Each row is a point on a landscape with many valleys, with its height.
From any point a ball takes the steepest step (drop divided by distance) to one of its 2 nearest points. It stops when none of these is lower. Distance is the straight distance between rows; heights are no part of it.
Perud: [-14  -1 -16  14  16  -5   0  -5  -5   0  12   6 -30 -46  28   1 -27  -6
  -9  -1   1 -15  19 -33 -16  17   0 -26  37 -14]  height 314
mez: [-31   3 -28  -3  28 -39  -7 -22  -7 -33  12 -12   7 -17  20 -13 -13  25
  -3 -21  -1  19  -8 -15  -5  26  16 -17 -27  12]  height 553
laka: [-14 -22 -11  21  41 -14  -8 -25  17  -5   4   7  -9 -40   4 -29  -9  -6
 -16 -27   7   9   8 -18 -17  19   2  -8   7 -11]  height 613
zof: [ -3 -12   8  -2  -7   4  -2  25 -24  14   2 -37  23  13   0  -3   1 -17
 -15  21   9  -8   5  29 -17 -20 -26 -32  -7   4]  height 144
sogi: [  7  -9 -17  -7  18 -19  -3  -7   8   6  -6   7  26   9 -14  12  26  -6
  -8  -3  22  19  -6  42  18 -26 -21  18 -19 -23]  height 217
Lum: [ 16   7  17  19  -8   9  -2   3  30 -14   0   1   2  22 -17 -17   3   8
  11 -11 -22   8  11  -7  -9   5   1  17 -12   8]  height 611
momid: [ 12  38  11  -3  25   3  -7 -29   1 -37  24  19   9  10  -3   4  15  40
  28  -7   3 -10   0 -16  -2  26   3  21   6  -9]  height 418
guvo: [ 28   1  30  31 -22  12  21   8  25 -10   2  -4  -9  41 -25  -4  23   5
  21  -1 -13  -4  17 -30 -12   5   2  15   9  16]  height 636
Muve: [ 11 -16  47   7  -5  17  11  -5 -25  37  -3  -8  -4   9 -24 -10  14  -3
  -6  -3  23 -17  -9 -22 -11  14   9  -2  24  12]  height 245
leme: [ -7  10 -10 -22 -16  11  -7   5 -11  11 -20   5  28   8   8  14   5  13
   0  10   3  10 -21  25  22   9 -13  17 -23   1]  height 549
zelob: [ -6 -16   5  10  17 -34   2 -21  -3   6  12   5  20  11 -22  -1  23  12
   2  -6  24   8  -7   4  10  -1   9  -4  -9  -8]  height 391
Timi: [-18 -17 -25  10  -9 -12  -6   0  24 -20 -11  13 -19 -25  13 -23 -20   9
   9 -22 -26  14  -3 -32  17  29  22  14 -13  11]  height 288
monev: [  5  30 -32  -4  -1  -6 -11  12  31 -34   3   1  14  12  -3   6  13  22
   7 -22 -12  28  14  18  14   4 -20  30 -35 -12]  height 226
mupig: [ -3  11 -30 -11 -20 -17   4  33  -8   3  -1  -3   3   9   7  45  -2   4
   6  17   4  -3   6   8  23 -23 -23  -4   2 -11]  height 180
vav: [ 18   9  19 -16  -3  34   5 -17  -3   9  -2  40 -28 -26   8  13  -3  -7
  12   8  -6 -20 -16 -24  15   4  15  29  32 -11]  height 488
guz: [ 23  27  -8   1  -9  11   4  24  30 -13  -7  -6   9  28  -9  13  16  -6
   0   6 -14   6  20  26  -9 -34 -34  11 -14  -7]  height 205
Donum: [-19 -28 -15   8 -21 -36   5  20 -11  11   5 -33  12  17 -13   4   7  -1
  -4  10   6  11  -5   7   9  -6   4 -23 -23   4]  height 574
sizu: [  4   3  -9 -21  13   2  -2   1  -2  -3   0  10  -8  -8  11   4 -11 -30
 -14  11  -6 -11   2  34  -3 -55  -4  -7  14 -16]  height 445
potip: [  2  13  15   7  -7   8   8 -17   0 -27  10  19 -20   0   3  -5   6  31
  32   0 -21 -21  -5 -55   1  36  27  12  16  11]  height 365
sugo: [ -8  10   0 -14   2  23 -14  -5 -12  31 -24  13  28 -33  15  16  -7  13
   0  -3  17   3  -3  10  15  33 -31  15  -5  -6]  height 521
lemiv: [ -1   7 -28   6 -17 -21  -1  41   9  -3  -1 -21   8  12   2  30   3  -6
  -2  11  -3   9  25  13   3 -27 -35 -15  -8 -10]  height 127
Zatul: [ -9  -9 -19 -24  24 -18 -10 -25  -2   0   0  22  10  -7   2   2   3  -5
 -10  -6  12  11 -14  36  23 -22   8  10  -9 -23]  height 230
Zuseg: [  2  -3 -10  -2 -37  -3   9  28  13 -17  -3 -25 -16  35  -6 -10  -6 -13
  -2   8 -34   8   5  11  -3 -18  18 -12 -21  15]  height 132
sazu: [  6  16  16   5  17  17  -7 -12   1  -1   7  -2  -4 -13   0 -20  -5   9
  -5 -12  -4  -9   7  -7 -24  17   2  -5   9   1]  height 235
bosi: [ 19  30 -19  -5 -37   4  11  27  24   1 -13 -14   9  34  -7  41  26  20
  10   8   4  13   3   3  14  -2 -30  17 -25  -1]  height 146
Loz: [ 24 -10  11  14  25 -14   5  -9  18   7   3  10  19  20 -26  15  35 -14
  -5   3  27   6   6  27   5 -30 -24  13   0 -13]  height 209
goso: [  9  -3  -1   4 -21  -9   6  12   2  17  -6 -28  31  36 -17  20  27  10
  -1  10  19  14  -5  14   2   0 -22  -2 -35   4]  height 77
kalup: [ 16  -2  28  22  12  32  -1   4   6  21  -6  -6  -2 -17  -5 -29  -1 -12
  -9 -16   2  -2  20  -7 -29  10 -14   5  12   5]  height 280
Kek: [  0 -16  20 -14  -9  30  10  10 -27  37 -14 -32   2   0  -1 -21   1 -33
 -25  15   2 -23 -20  22 -32 -21   3 -16  11  16]  height 76
sitat: [ -1   8 -16  10  -7 -22  -4  20   5   3   1 -21  32  14  -9  25  21  27
  10   1  15  15  12  10   8   9 -34  -2 -29  -4]  height 48
meli: [-20  -4 -12  17  10  -3   0  -5  -6  -1   6  -7 -18 -36  24 -17 -18   8
  -1  -9   0  -5  10 -41 -21  40   2 -20  15   3]  height 374
Bop: [  1 -47  -7  19 -10 -41  16   6  -8  29  -5  -7   2  17 -26  24  22 -19
  -2  14  29   6  -3  -2  19 -22   5  -9   2  -8]  height 177
Kilip: [ 17   0  37 -18  -2  41  14   3 -22  35  -9  -9 -12   4  -4 -14  10 -26
 -12  11  -1 -33 -17  12 -35 -28   8   2  30  14]  height 37
bodaz: [-30 -23 -12 -16 -13 -12   1 -11 -32  36  -5  -2   2 -22   6  12 -18  -2
 -10  12  17  -4 -26  -1  16  17  19 -20   7  -5]  height 635
simep: [ -6 -20  -3  -6 -31 -11  16  25 -31  28  -8 -10  -3  15   5  43  -9  -9
   6  34  21 -17 -11 -18  21  -6  -4 -15  20   3]  height 321
vop: [ -6   8   8  11  35   4 -13 -37  21  -7   1  20  19 -19  -7 -25   7  26
   5 -31  18  12  -2 -11  -4  39  -9  30  -5  -9]  height 460
ker: [  2   7  11  -8 -16   8   3  -4 -10   2   3   1  -2   7   2   5  -9  12
   5   9  -8 -12  -8 -10   5   5  16  -1   2   4]  height 252
fod: [ 26  -5  26  19 -16   0  25  11   2  10   4 -22   7  55 -30  15  31  -7
   7  17  14  -3  12  -7 -10 -13  -7  -5   3   8]  height 673
fup: [-24 -16   7 -18 -11  -3   5 -13 -26   8   8 -20 -10   8   1 -26 -20  -4
 -17   4 -11  -1 -30   4  -4   4  49 -33 -14  16]  height 615
sevam: [  0   2  -1  17  -4 -18   0  14  -5   2   6 -12  16  10  -8   9   7  13
   6   2   9   2  15  -5  -2   6 -19 -10  -6  -2]  height 93
lun: [ 11  14  37  -4   1  25   8 -16 -10   6  12   3 -16   3  -4 -17  -4   6
   5  -5 -11 -21  -6 -19 -23  12  26  -1  20   8]  height 171
zus: [  4 -13  -7   6   5 -32  11  -9   2 -18  20  23 -27   3 -10  16   5 -11
  13  12   2  -9   8 -10  18 -32  27  -7  28 -11]  height 376
tel: [ 15  37 -22   0 -17  -6   4  15  39 -31   0  -4  16  27 -12  24  34  30
  18  -9   1  19  15   2  12  11 -27  25 -32 -10]  height 195
Vaver: [-13  12 -31 -34 -33   2   2  23 -17   2 -14   8   0  11  17  45  -7  -2
   5  23  -7  -5 -19  11  29 -16  -4   9  -5  -4]  height 257
Lis: [ -6 -10  11   5  20 -20  -4 -32  -7  -3  14  14   0  -2 -13 -12   4  15
   4 -10  11  -4 -12 -11   6  11  28  -2   7  -6]  height 375
feke: [ 23  23  23 -12  11  40   0 -19  14  -4  -4  37 -19 -21   7  -8  -8  -6
   4  -7 -13 -13  -3   2  -2  -4   9  37  21  -9]  height 528
dinat: [ 17  33  13   3   5  -3   1  -8   5 -18  11  14  17  25 -14  25  26  30
  22  -1  15  -1   3  -6   7  12 -14  22  -1  -7]  height 377
zavo: [ -9 -35  13  13   3  -8   2   4 -31  34   1 -28  11 -16 -10 -13   5 -20
 -24  10  33  -6   6  -4 -14   4  -5 -30  15  -4]  height 204
Sosub: [ -3 -11  -9 -18  -2  30  -5  -1  -2  25 -24   4  -8 -27  17 -17 -12 -35
 -22   4 -15  -5 -19  31 -10 -22   9   2   7   1]  height 471
navub: [-22   8  -7  -3 -29  17  -7  31 -20  12 -10 -23   5 -13  18   7 -31   8
  -1  14  -7  -2   4 -11  -1  27 -15 -23   1  13]  height 398
moda: [  5  13   0 -22 -13  37  -9   4 -11  25 -32  16  22  -7  16  20  -2   6
   5   7   6   3 -17  17  14  17 -28  30  -7   5]  height 536
pemed: [ 20  20   4  17  -2  23  -7  18  39 -26  -9  11  -9   1   3 -15  -9  -1
  10 -15 -33   7  28  -2  -6  -6 -24  22  -4   5]  height 589
Nel: [  1   0  -4 -24  12 -16   6  -9 -25  13   5  23   2  14  -4  39  15  -9
   3  23  33 -13 -21  21  24 -33   1   2  22 -11]  height 196
Saz: [-15  -5 -10  21 -11  -5 -10  10  27 -23 -16 -14   6  -1  -3 -35  -8  20
   2 -27 -26  34 -11  -1   8  32   9   7 -47  28]  height 198
tolit: [-21  -1  -4  22  24 -23   4 -18  -9 -14   8  -6  -2 -14  10 -18   2  28
   8 -11  12 -10   8 -39 -19  46   0 -24   7   8]  height 414
venum: [ 15  20  23  -3  28  30 -13 -15  16   3  -6   8  23  -8  -2 -25   5   6
  -6 -16   3   8   0  30 -14   4 -19  26 -13  -6]  height 711
Pul: [ -4  -6   1  16 -22  -7   4  19   5 -28   7 -33 -22  29  -1 -24 -17  -7
  -3   1 -38   5  14 -10 -16  -6  28 -29 -14  25]  height 55
vapim: [  5   6  11  -7   8  12 -10 -11  15  -9  -6 -16  33  21 -20 -29  16   9
 -10 -12  -1  21 -14  42  -1   6  -9  17 -46   5]  height 699
vavos: [ -3 -20  15   0 -26   8   7  25 -26  20  -2 -34   3  23  -5  -8  -5 -29
 -19  26  -1 -14  -5  13 -20 -31   0 -27   4  10]  height 113
Kaza: [ 15   3  -7  -1   0 -19  12  -3   5 -15  14  29 -17  12 -10  40  20  -6
  16  19  10  -9   1  -6  29 -31   9  11  23 -18]  height 319
batab: [  3 -33  32  17   2 -13  11  -9 -21  30   6 -13   8   9 -27 -13  20  -7
  -7   0  29  -6  -2 -12  -7   5  12 -15  14   2]  height 223
Refik: [ 10  -4  15   7   8  -2  10 -10  -4  -9  18  22 -33 -11   1   3  -6 -14
   7   4  -2 -24  14 -24  -5 -17  21 -10  47  -9]  height 448
risa: [-10  -3 -27 -11  36 -34 -15  -5   9 -30  20   1  -4 -14  14   0 -19 -16
 -17 -13  -9  14  14  19  -3 -33   6 -16  -7 -12]  height 580
natuv: [  2 -23  18  -2  16   3   1  -9 -19  36  -8 -12  19 -10 -12  -2  16 -21
 -20   6  34  -9  -9  20 -12 -10 -17 -11  10  -3]  height 189
vap: [ 10  13  -5   3 -34  13   3  30  16  11 -22 -24  20  29  -6  14  18   8
  -2   6  -7  15  -2  16   5   8 -30   9 -38  11]  height 104
Rava: [  0 -17   8  27 -24   8   4  21   8  -1  -8 -25 -16   3   0 -33 -15 -16
  -7  -4 -26   6  19 -10 -17   2   4 -16  -8  17]  height 142
fik: [-16 -10 -18   2  13 -17  -5 -28  13 -21  -1  21 -20 -29  13 -16 -14  11
   5 -20 -12   6 -11 -34   9  28  32   6   0  -1]  height 327
Bor: [-16  20  -7  -3   4  -5  -4 -11 -20  -2   7   8   1 -25  18  15 -11  36
  16   5  12 -13  -1 -30   4  41  -1 -13  18  -4]  height 686
lefi: [  1  -3 -27 -10 -28  13  -7  11  24  -8 -22  31 -24 -13  13   4 -10  -9
   4  -5 -28  14  -8   1  35  -2   7  37  -8  -3]  height 371
Boto: [ 15  12   2   7   9 -20  11  -8  21 -21  22 -17  17  47 -31   6  28   9
   4   0   1  13  10  23 -10 -23  -1  -8 -21  -6]  height 690
Gufe: [ -9  29   3  -9   5  11  -4  14 -16 -23  20 -24 -10  -4  29  -4 -34   4
  -5   9 -12 -17  20 -14 -29   2  -2 -35  14   9]  height 108
Fuf: [  2   2 -11 -18  -1  18  -9  -5  28 -26  -9  24 -15  -3   7 -18 -11  -7
  -4 -16 -24  19 -13  23  21 -13  13  37 -20  -6]  height 342
zuna: [ -5  20  -2   4  26  11 -17  -7   2  -6   4  -2  12 -29  17 -15 -17  11
  -9 -16   1   7  16   5 -19  23 -19 -11  -3  -1]  height 276
kavur: [-19 -32 -28  13  -6 -32  -4  -5  23  -9 -10  12  -8 -15  -1 -18  -7   2
   4 -23 -16  25  -5 -13  24   6  22  13 -21   0]  height 255
Lafel: [ -4  15  -6 -31   6  13   1  -8 -22   1  11  18 -23 -22  23  24 -23  -9
  -3  23   4 -25 -11   0   3 -15  15 -13  35 -14]  height 335
madub: [-26  -6  -4   7  -9 -18   1 -13 -23  14  -5   4   6 -21   7   8  -4  35
  16   0  14  -5 -10 -37  10  54   8  -5   4   5]  height 663
Fipo: [ -1 -10 -20 -12   2 -22   4   2   3 -14   9  16 -22  -2   1   9 -11 -21
  -9   6 -13  -5   3  15  11 -45  15  -8  14 -14]  height 420
Fogu: [  3 -21   9 -11 -29  34   9  12 -19  49 -39   1   0  -2   9  12  -1 -19
  -6  14   8 -13 -26  -4   4   3  -4  11  12  17]  height 237
kis: [ -4  17 -10  -7  -2  -2  -7   2   2 -28   8   5 -14  -9  17  -2 -21  15
  11  -3 -26  -4   4 -19   0  13  11  -4   0   3]  height 336
tar: [  6  21   0  -7  24   6 -15 -29  15 -26  11  30   8  -9  -2  -7   4  25
  14 -18   5   6   0  -2  12  22  -3  38  -1 -15]  height 450
zekaz: [  5   1 -21   5 -32 -10   7  25  20  -9  -1 -11  -8  27  -8  16  10  -4
   2   6 -14  14   9   4  10 -19  -4  -3 -17  -3]  height 75
misa: [ 28  13  39 -10  -9  34  19   4 -12  12   1   6 -20  17  -6   4   4 -20
   7  15  -8 -34 -10  -9 -16 -27  15  15  32   9]  height 120
Revi: [  1 -12   1  16 -24 -20  14  23 -23  13   6  -3 -12  11  -2  44   8   3
  22  24  26 -16   2 -34  19   1  -6 -11  27   3]  height 368
Muke: [  1   0 -13 -32  15  -1  -6 -27  -3  -9   3  41 -10  -2   8   7   3 -11
  -2   6   3   2 -22  30  25 -32  23  29   9 -24]  height 251
Lonu: [ 10   8  12 -15  33  -1   2 -36   1  -9  17  33  -9  -4 -13  -1   7  -6
   3  -2   7  -6 -12  12   6 -23  25  19  19 -17]  height 282
foso: [-28  -9   4  -8 -22   4   2  -7 -34  38  -5  -7   8 -18   5   7 -10  17
  -2   9  14  -8 -22 -20  10  44  18 -18   1   7]  height 646
dako: [-10  -4 -19  -5   9  10 -16  -9   0  20 -15  16  -3 -45  20   7 -19  -1
  -8  -8   6   5   3  -1  11  19 -13   7   6 -16]  height 502
fov: [ 29   7  55   8 -10  28  12   4 -14  24   2 -14   7  28 -21  -5  17   7
   8   0  12 -15   4 -17 -22  14  -4   5  14  20]  height 278
parag: [ -6   6 -45 -14 -28  -6  -8  21  19 -11 -14  25  -9 -16  10  28   1   8
  11  -8 -18  17   0  -3  44   2  -5  37 -16 -12]  height 409
nir: [ 14   6  16  10  46  14 -18 -16  24 -14   7  -1  18 -18  -5 -35  -5  -6
 -16 -28   0   9  14  27 -29  -4 -20   6  -9 -11]  height 718
torod: [ -3   2   4   6 -28   9  -1  11  16 -10 -14 -16  -1  25 -10 -27   0   9
  -1  -6 -28  23 -14  13   7  17  17   4 -41  26]  height 167
fus: [-21 -11 -20  -4  21 -40  -9  -8  -7 -17  15 -11  -4 -10  10  -7 -18  -2
  -9  -6   2  11   1  -3   0  -5  22 -29  -8   0]  height 568
kavut: [-10 -22 -20  27  43 -54   0 -12  28 -38  14  -5  11   6 -19 -21  18   5
   7 -23   4  18  23  -6 -11  -5  -2  -7 -11  -5]  height 595
fadi: [-24 -30  -7 -19  -1 -13   0 -14 -16  20  -2  -6 -12 -13   6 -14 -20 -20
 -21   3  -3   3 -23  10   5  -5  35 -23  -3   2]  height 624
mosen: [ 19  18   9  -4   0  23  -4  -2  26   0 -14   5  24  21 -11  -7  22   9
  -2  -7   0  17  -6  36   5  -1 -29  33 -31  -5]  height 703
Kof: [ 25  33  13 -10  -1  38  -4   4  18 -17  -3  22 -13   1   9  -3  -8  -5
  10   0 -28  -6   8  11  -8 -16  -6  28   4  -2]  height 559
Fusi: [  0 -35  -7  11  12 -35   6   2  -3  16   2   2   6   5 -19  16  19 -29
 -10  11  24   5   3  27  18 -43  -5 -11   3 -14]  height 166
Gabi: [-25  19 -30 -11   9 -29 -12   6  -9 -43  17 -22   6  -1  22   3 -18  26
   3 -12 -20  10   1 -10  -4  22   9 -20 -29  19]  height 535
num: [  8  19  19   3  18  23  -4 -32  12 -21   9  35 -19 -22   3 -10   0  20
  19 -17  -8 -15  -4 -37  -1  34  16  28  22  -5]  height 444
rufaf: [ -4  29   2 -19   8   4  -2   5 -19 -22  25   0 -16  -7  21  15 -27   0
  -1  18  -9 -23   7  -3  -9 -16   5 -24  27  -7]  height 234
Sidi: [-29 -23  -9   3 -19 -24   5  19 -31  17   2 -37  11   1   2   4 -15  -1
  -9  17  13   0   1  -2  -1   3   2 -40  -4   7]  height 586
sukeg: [-10 -19   8  10  14  26  -7 -19   6  32 -13  -2   2 -41  -4 -33  -9  -9
 -24 -22   3  11  -8   2 -17  35   3   4  -4  -1]  height 332
Rifir: [ 19  32   2 -21 -11  33   0  22   9 -10 -10  -8   6  23  10   0   2 -12
  -4  13 -22  -8  -4  40 -15 -37 -21   7 -15   7]  height 243
lutiz: [ -8 -17 -11 -23 -37  13   6  28 -21  39 -31  -7   4   7  14  28 -10 -20
  -4  27   7  -9 -21   4  15 -15 -13  -3   7   8]  height 270
sul: [ 26 -22  22  41 -18   3  18  23  13   4   2 -25  -4  36 -24  -7  20 -19
   7   5  -6  -1  35 -21 -20 -15 -11  -2  11   9]  height 658
berak: [ 15   3   8  10  -5  10  -1  21   4   3  -5 -27  21  24  -6   1  13 -11
  -6  10   0   0  13  28 -19 -21 -31  -7 -15  -1]  height 173
kinot: [-24  12 -43 -14 -20  -9 -13  35  -5 -18  -4 -14  -7 -17  30  12 -36   5
  -5  -1 -23  12   6   2  15   3  -8 -13 -19   8]  height 491
kedo: [-15 -33   7  34 -14  -4   5   4   9  -1  -8 -22 -14  -4  -7 -52  -8  -7
  -7 -16 -22  15   6 -29 -17  25  28 -17 -10  27]  height 199
nefa: [ 12   1  15  -4 -32  25  11   4  14   7 -18  -1  -1  30 -15 -15  10   2
   3   3 -17   8 -21  11   9   3  16  20 -24  17]  height 136
Tifon: [  6  18 -16 -25  -2   2  -5  -3  14 -30   7   2   0  27  -2  -6   2   2
  -3  -5 -19  16  -7  35   9 -23  17  17 -27  -5]  height 320
kuril: [  8  40 -14 -36  11  11 -12   1   2 -33  13   8   9  18  15   8  -2   5
  -3   3 -12   8   0  43   0 -25 -11  15 -13 -12]  height 293
nire: [ 26 -10  33   9  -9  10  21   6 -15  15   9  10 -30  10  -8  16   6 -21
  11  14   9 -30   9 -35  -7 -14  13   3  48   6]  height 231
Kan: [  3  34   9  -1 -10  31  -7  24  -4 -15   0 -16 -14  -7  23  -9 -30  -1
  -1   6 -28 -10  20  -4 -22   5 -11 -19   7  12]  height 213
bugu: [  2  -6  -3   4  11 -24  -4  -7  16 -14  13 -22  25  27 -25 -13  21   7
  -5 -11   0  24   0  26   0  -8  -2  -4 -39  -1]  height 694
zedu: [-19 -17   0  11 -10  16  -5  -8   4  30 -22   7  -1 -35   4 -19 -13   8
  -4 -16   0  11  -4 -22   5  49   5   5  -3  11]  height 354
rumu: [ -8  12   8  16  26  -5  -8 -32  -2  -4   1  10  18 -19  -1 -10  10  39
  16 -20  21  -4   0 -31  -9  55  -7   6   2  -2]  height 443
fime: [ -5 -14 -17   9  38 -35 -10  -7  21 -35  19 -14   9  -2  -3 -19  -5 -12
 -10 -22  -9  24  18  14 -15 -22  -1 -16 -21  -5]  height 588
ritig: [  6  32  12 -15   1  33  -8  13  -6 -13   1 -16   1   3  19 -13 -21  -4
 -10   8 -22 -10   5  29 -25 -15 -11 -14  -9  11]  height 286
Ziva: [-23  -1 -40 -15 -26  -9 -11  17  -4  -4 -12   9 -12 -25  22  23 -24   3
   3   2 -14  12  -2  -3  32   3   3   5  -7  -4]  height 456
Pim: [ 10 -17   7 -11  17 -14   9  -8 -16  26   2  13  12  12 -15  20  22 -28
  -9  20  38 -10 -18  31   8 -44  -7  -6  22  -6]  height 176
Kuver: [ -4  -2  21  10 -21  13  11  -8 -13   2   3   5 -24  -7   4 -12  -3  13
  14   2 -13 -23  -4 -53  -7  34  29  -5  25  14]  height 269
biri: [ 12  -4  15  12  42 -12   0 -33  17  -8  17  34  -1  -8 -18  -8  14  -7
   7 -13  18  -3   7   3  -2 -14   3  12  27 -21]  height 306
taf: [ -1  20   9  -1 -31  31  -1  24 -13   6  -6  -3 -16 -12  22  11 -26   3
   9  17 -18 -19   6 -29  -3  16  -6  -5  19  11]  height 326
Niki: [ -9  -9 -11  16  10 -11  -8  12  -5  -7  10  -6 -15 -29  18  -3 -20 -15
  -3   0   5  -9  33 -16 -15  -7 -13 -28  30  -9]  height 246
penid: [-10  31 -13   2  21   4  -9 -10   6 -45   8   8 -16 -24  33  -6 -23  26
  12 -12 -22  -4  11 -33 -15  38  -2  -5   4   8]  height 367
gavik: [-16 -19   1   6  22 -21   0 -48   6  -4   8  26  -6 -19  -8 -22   3  19
   5 -23  13   2 -22 -27   9  35  36  14   4  -8]  height 356
zeter: [-11 -20  -6  32  41 -37  -1 -18  15 -20  12   3  -2 -19  -6 -21   5  -2
   7 -20   9   8  25 -16 -14   2  -4 -13  11  -6]  height 604
pup: [-26 -13   5  -7 -21   3   1  10 -30  14   5 -32  -2  -2  11 -13 -23  -7
 -15  11  -1  -8  -9  -6 -11  13  21 -39   3  14]  height 602
Ribuv: [-10  23 -28   3  23   3 -20  -3  14 -30  -6   4  -6 -42  35 -16 -29  13
  -8 -29 -15  16  15 -14 -10  30 -13   1 -14   5]  height 312
sege: [  4 -43   6   1 -23  -8  15   2 -11  42 -17   1   2  15  -8  18  14 -18
  -2  14  16  -5 -18  -7  21 -10   8   2   5   6]  height 197
pazo: [ -2   3  -6 -23  23  13  -8 -16  -1   6  -4   8  -2 -21  13 -18 -12 -23
 -22  -2  -7   2 -12  38  -9 -25   5  -2   1 -11]  height 461
mevim: [  9  45 -17 -19   8  17 -18   4  21 -41   7  12  10   5  10   1  -3  17
   5 -11 -18  18  10  24   7  -1 -18  28 -22 -10]  height 258
seri: [  7  -7  24   8 -28   6  11   6  -2  23 -10 -18  16  38 -20  -3  22   6
   0   8   3   2 -16   2   3  11   3   4 -26  19]  height 105
Sav: [-16  -6 -24 -19 -16 -21  -5   8 -14   7  -3 -13  21  13  -5  19   5  11
   0  10   2  12 -15  23  21  -3   1  -3 -28  -3]  height 562
pof: [ 28   7  20  18  10  -5  18   0  19  -9  17 -10   7  48 -35   8  31 -10
   6   6   4  -2  24  15 -19 -36  -8  -2   8  -3]  height 683
tokot: [ -4   5  15  16   9  -6  -1   9 -17  -4  16 -16   0   3   2  -3  -5  -1
   3   7  13 -14  27 -12 -22   0 -14 -27  26  -1]  height 172
rurof: [ 15 -10  20  22 -12  -4  12   8 -11  15   3   6 -10   8  -4  18   8  -2
  15  10  14 -16  10 -34   2   2  -4  -2  28   7]  height 305
vabu: [-16 -17 -13  -4 -10  13  -7   2   1  25 -23   8  -2 -35  19  -7 -23 -19
 -14  -2 -12   7  -5   7   9   4  -3  -1  -4  -4]  height 486
sir: [  9 -18 -23   4  -3 -23   2  20  12   4   0  -4   3  15 -13  19  18 -23
  -8  11   5   9  11  31   5 -50 -21  -6  -8 -14]  height 155
repi: [  6   5  24   5  12  50  -5  -6  -1  35 -11 -16  10 -32   0 -33  -6  -8
 -25 -16   4   2   0  12 -31  28 -12   2  -5   6]  height 313
digad: [ 13   9  13 -14  13  -3   3 -18 -19   8  13  38 -10   0  -1  42  11  -3
  15  19  32 -17 -10  -7  25 -14   4  12  34 -12]  height 244
pivo: [-29   6 -34  -4  -6 -29 -15  24 -12 -16   3 -25  13  -8  19   8 -20  18
   0  -4 -10  13   9   3   3  13 -11 -22 -27   7]  height 514
Dobaf: [ 19  13  14  17  32 -15   5 -14   4  -6  19  29   9  15 -17  24  31  13
  22   3  36  -7  13  -3  11  -4 -15  12  21  -9]  height 343
mapi: [ 12 -16  22   6  32  -4   0 -16   1  22   1   6  15  -7 -18  -5  20 -16
 -11  -7  26  -2   4  26  -7 -21 -15   4   6 -11]  height 200
kegot: [  5  14   0 -29 -13  30  -2  -6  -8  -4   0  31 -33 -26  23  14 -23  -9
   4  15 -22 -21 -12  -9  12  -7  21  12  21  -7]  height 422
moba: [  5 -33  16 -21 -18  13  17   2 -27  48 -24   0  -3  14  -9  10  14 -28
  -6  21  16 -20 -38   3   4 -21  13   4  14  13]  height 214
leb: [ 18   0  26  23  41  -6   4 -16   2  13  14  27   7 -10 -19   9  23   1
   7  -6  41  -9  16  -7  -1   0 -22   8  33 -10]  height 325
bap: [-14 -43  -3  28  -8 -23   6  -7  17  -2  -9  -4  -8   1 -15 -33   0   0
   2 -19 -13  17  -4 -25   3  15  28  -3 -16  12]  height 229

Two balls start at each pair of points below. Name the first point that both come to, or write none.
lutiz and Sidi => Fusi
pup and simep => Fusi
kavut and vop => sitat

Where does a ball stop that starts at each point below?
momid => natuv
venum => Gufe
fup => zekaz
vabu => zekaz
Lis => Pul
parag => sitat
zeter => sitat
rumu => sitat
